The views of a scene show one set of named points, each view turned or mirrored, and shifted as a whole, with a little noise and some points left out.
In the rows, zero is written as 128.

Scene 1
View 1
Q350: [130  74 132 136 145 140 159  69 120 179 103 172 165 167 154 144 116 146
 105 160 135 162 127 134 131 133 121 130 134 101 134 103]
Q766: [151  94 128 111 119 114 120  82 128 163 126 140 110 120 132 135 135 119
 110 128 108 163 111 144 129 129 153  84 103  81 140 119]
Q910: [141 108 136  91 120 125 112  89 127 163 131 135  97 117 133 140 144 120
 110 121 109 149 109 147 132 131 170  87  92  82 146 130]
Q114: [144  67 124 141 132 125 159  72 114 167 112 156 149 154 148 139 106 145
 110 151 126 156 120 128 132 136 115 112 132  88 130 110]
Q826: [159  61 123 146 135 121 155  75  93 152 126 137 140 151 154 129  97 153
 117 143 135 136 119 122 133 142 113 102 133  78 124 119]
Q674: [148 103 132  99 117 120 112  86 130 168 132 142  99 113 131 137 145 115
 114 123 103 164 111 149 134 130 165  81  91  81 144 123]
Q421: [156  95 127 109 117 115 114  86 126 164 134 135  96 107 126 134 135 115
 115 122 101 165 113 148 131 130 153  74  95  74 140 123]
Q868: [113 110 158  93 139 155 130  92 108 161 122 143 129 155 158 159 136 151
 108 131 141 116 107 133 139 140 162 131 111 102 152 152]
Q811: [146 100 138  97 122 124 118  95 116 149 134 122  97 121 141 138 133 128
 115 123 117 134 104 138 129 137 158  88 102  80 147 139]
Q724: [131  76 129  97 123  97 176  74 123 156  85 129 144 170 166 144 117 142
 106 145 134 145 111 108 110 141 125 136 157 103 136 106]
Q481: [137 113 147  98 135 156 101 100 108 161 148 143 104 118 134 145 138 130
 110 124 125 127 107 155 146 134 173  90  84  81 152 149]
Q349: [158  68 125 166 147 159 132  78 100 173 144 170 147 139 131 131 105 146
 113 151 129 150 129 150 149 130 122  89 108  77 128 125]
Q70: [125  94 150  96 133 133 146  90 100 143 117 127 125 162 164 149 124 153
 111 133 146 107 104 116 129 145 147 128 130  91 145 146]
Q905: [161  73 122 153 135 138 133  80 108 168 141 156 130 130 129 127 112 140
 114 141 121 156 125 147 143 132 132  80 102  75 131 120]
Q220: [142 117 138  63 100  95 117  97 128 144 124 100  76 110 144 138 147 112
 116 108 105 140  97 130 118 135 173  88 103  81 152 135]
Q45: [127 125 152  94 135 175  82  95 124 191 143 172 107 114 114 151 162 118
 104 125 111 154 112 179 151 123 190  91  67  94 161 143]
View 2
Q826: [ 95 127  86  65 128 122 202 140 113 112  90  84  94 147 121  93 131  78
 129 140 143 114 117  97 138 131 110 133 114 113 144  99]
Q70: [110 146  97 115 126 114 186 115 115 137 108 114 111 158  99  78 140  98
  98  93 144 118 122  88 152 117 105 120 102 137 148  93]
Q45: [128 147 166  93 165 165 101 146 138 146  95  91 189 118 100  71 128 126
 119 104 166 139 182  75 133 132 124  90  79 129 156  80]
Q421: [119 136 144  89 139 139 132 164 149 110 115 106 144 109 132  91 117  90
 138 138 169 124 158  87 123 117 114 110 103 106 157 120]
Q766: [114 139 127  86 137 142 146 155 139 113 117  96 144 119 127  89 119 100
 138 133 161 125 150  83 130 119 117 106 103 112 153 117]
Q674: [116 141 143  94 147 147 130 151 137 125 110  98 160 120 114  84 124 107
 128 120 165 131 161  81 132 123 116 100  96 117 154 106]
Q910: [123 150 130 115 136 142 132 143 137 130 127 111 158 124 117  76 128 110
 127 109 161 129 158  74 132 110 114  98  98 122 157 112]
Q811: [118 136 143 108 138 122 146 146 139 124 116 120 134 120 115  90 121  87
 120 115 163 121 143  82 132 110 109 112  97 121 154 114]
Q220: [127 148 149 138 122 119 133 148 151 117 144 144 136 111 125  91 115  88
 123 110 175 117 151  76 131  94 104 108 102 120 160 140]
Q350: [102 145  51  62 136 151 192 133 106 124  98  58 128 168 110  70 143 124
 138 131 130 131 131  81 138 139 113 109 112 116 143  95]
Q868: [116 150 110 114 139 132 165 112 112 148 103 107 140 154  95  70 142 117
  99  86 144 126 143  82 148 123 108 110  93 144 150  81]
Q481: [121 137 162 103 151 134 130 140 136 138  96 114 152 121 108  85 126  98
 109 104 164 128 157  87 137 123 112 110  84 131 157  90]
Q724: [110 146  39 106 110 125 204 124 117 122 136  93 107 165 117  74 138 107
 128 121 129 119 115  80 140 110 103 116 126 115 144 130]
View 3
Q724: [ 77 127  86 163 141 102 152 170 107  97 123 135 156 127 177  82 130 158
 154 126  96  74 115 189 155 124 134 135  98  53  97 127]
Q349: [124 141 122 130 118 133  85 160 101  47 130 142 153 115 165 105 133 134
 149  99  84 100 130 202 100 133  88 122  93 129 114 102]
Q481: [138 106 148  97 105 121 134 105 125 101 150 135 142 132 158 109 125 123
 138 112 148  96 163 178 104 122  99 106  85 129 110 115]
Q868: [133 129 119 125 122 104 152 122 136 108 130 142 150 140 167  71 120 128
 136 109 139  87 155 208 128 110 129 123  96 108  93 108]
Q674: [120  99 137 105 101 120 124 118 119  92 153 133 147 116 151 113 132 138
 147 119 133 100 157 158 117 125 105 110  81 128 107 129]
Q905: [116 128 129 129 113 130  95 155  96  59 144 139 150 113 161 115 136 138
 155 107  90  97 131 180 105 134  89 120  92 116 115 112]
Q350: [102 142  92 160 126 105 108 174 118  63 123 135 168 113 159  75 136 155
 153 108  79  91 131 199 142 125 128 133  95 103  96 118]
Q826: [ 99 143 114 146 134 131 117 170  90  68 129 145 141 129 184 106 127 137
 153 112  88  84 109 204 121 133  92 128 103  81 120 104]
Q766: [106  98 133 118 109 119 124 129 104  86 156 130 147 111 158 120 135 142
 150 126 119  94 140 155 119 130  97 114  90 110 112 133]
Q421: [ 89  85 136 115 100 125 119 134 100  86 160 125 145 100 155 140 139 148
 156 131 119  96 140 135 123 140  91 113  83 106 120 142]
Q114: [ 95 136 103 153 130 119 109 170 104  66 130 137 153 117 169  93 134 151
 156 115  85  87 121 193 131 130 107 131  97  94 109 117]
Q910: [112  92 139 107 104 117 142 114 117 100 157 133 144 116 158 120 130 137
 152 125 141  95 151 154 122 126 104 111  86 111 113 136]
Q45: [145  96 152  91  84 115 120  93 140  91 154 127 158 112 132  98 132 125
 142 107 151 108 184 161 106 120 114 106  72 171  99 128]
Q811: [111 104 141 107 111 125 145 123 109 105 154 139 131 125 171 124 123 133
 145 122 139  91 143 166 114 126  98 115  92  98 115 124]
View 4
Q114: [124 137  97 161 108 136  73 124 112 148  84 129 130 127  97 114 117 140
 149 136 111 115 160 110  98 173 105 138 159 140 121  92]
Q421: [121 107 115 141 116 158 128 116 100 117 103 127 147 150  84 107 140 146
 157  89 129 135 129 131 134 151 136 160 122 165 131 131]
Q905: [129 139 106 157 102 147  96 102  86 143  94 123 135 154  88 106 130 137
 137 130 120 134 143 120 134 159 105 144 145 163 124  97]
Q481: [118 120 128 146 130 151 124  99 100 124  88 112 192 140  65 101 149 125
 163 112 144 100 118 137 142 113 111 168 130 160 144 137]
Q220: [110  89 133 113 134 143 151 131 119 115 101 118 172 119  86 117 144 151
 185  59 143 114 124 145 113 142 142 176 114 154 138 139]
Q766: [123 112 112 148 118 151 119 119 107 123 101 127 153 143  88 110 136 142
 159  99 122 127 139 131 124 150 127 155 129 155 125 133]
Q350: [121 131  91 178 114 135  61 122 124 147  82 133 141 120  94 118 116 124
 146 151 105 103 174 108  91 171  99 137 168 129 121 105]
Q826: [124 144 109 131 106 125  91 120  98 160  69 117 127 124 102 116 117 150
 153 132 122 122 149 116 112 179 102 143 159 149 125  69]
Q724: [115 124 101 136 123 121  80 148 146 150  75 126 137  87 108 127 111 145
 173 116 112  96 171 118  62 186 112 145 159 121 125  97]
Q811: [119 108 121 137 117 149 123 121 109 125  94 121 153 132  89 111 137 146
 162  94 132 125 133 133 120 149 129 162 124 159 130 125]
Q70: [118 132 125 121 140 122  94 128 127 155  62 106 182  97  86 117 128 135
 182 121 137  83 144 123  96 140  97 162 153 132 140  94]
Q910: [116 104 120 144 125 154 124 115 109 117 100 120 170 138  80 106 144 132
 163  92 132 119 132 136 124 137 129 166 119 157 135 141]
Q349: [129 148 103 165 103 144  80  95  84 151  81 121 139 155  85 104 127 132
 128 155 117 125 145 114 138 155  95 137 156 159 125  89]

Which points are out of place in each view (at most two, in the order of its rows)? Write - if all are in place.
view 1 -> Q674
view 2 -> Q910
view 3 -> Q421
view 4 -> Q811
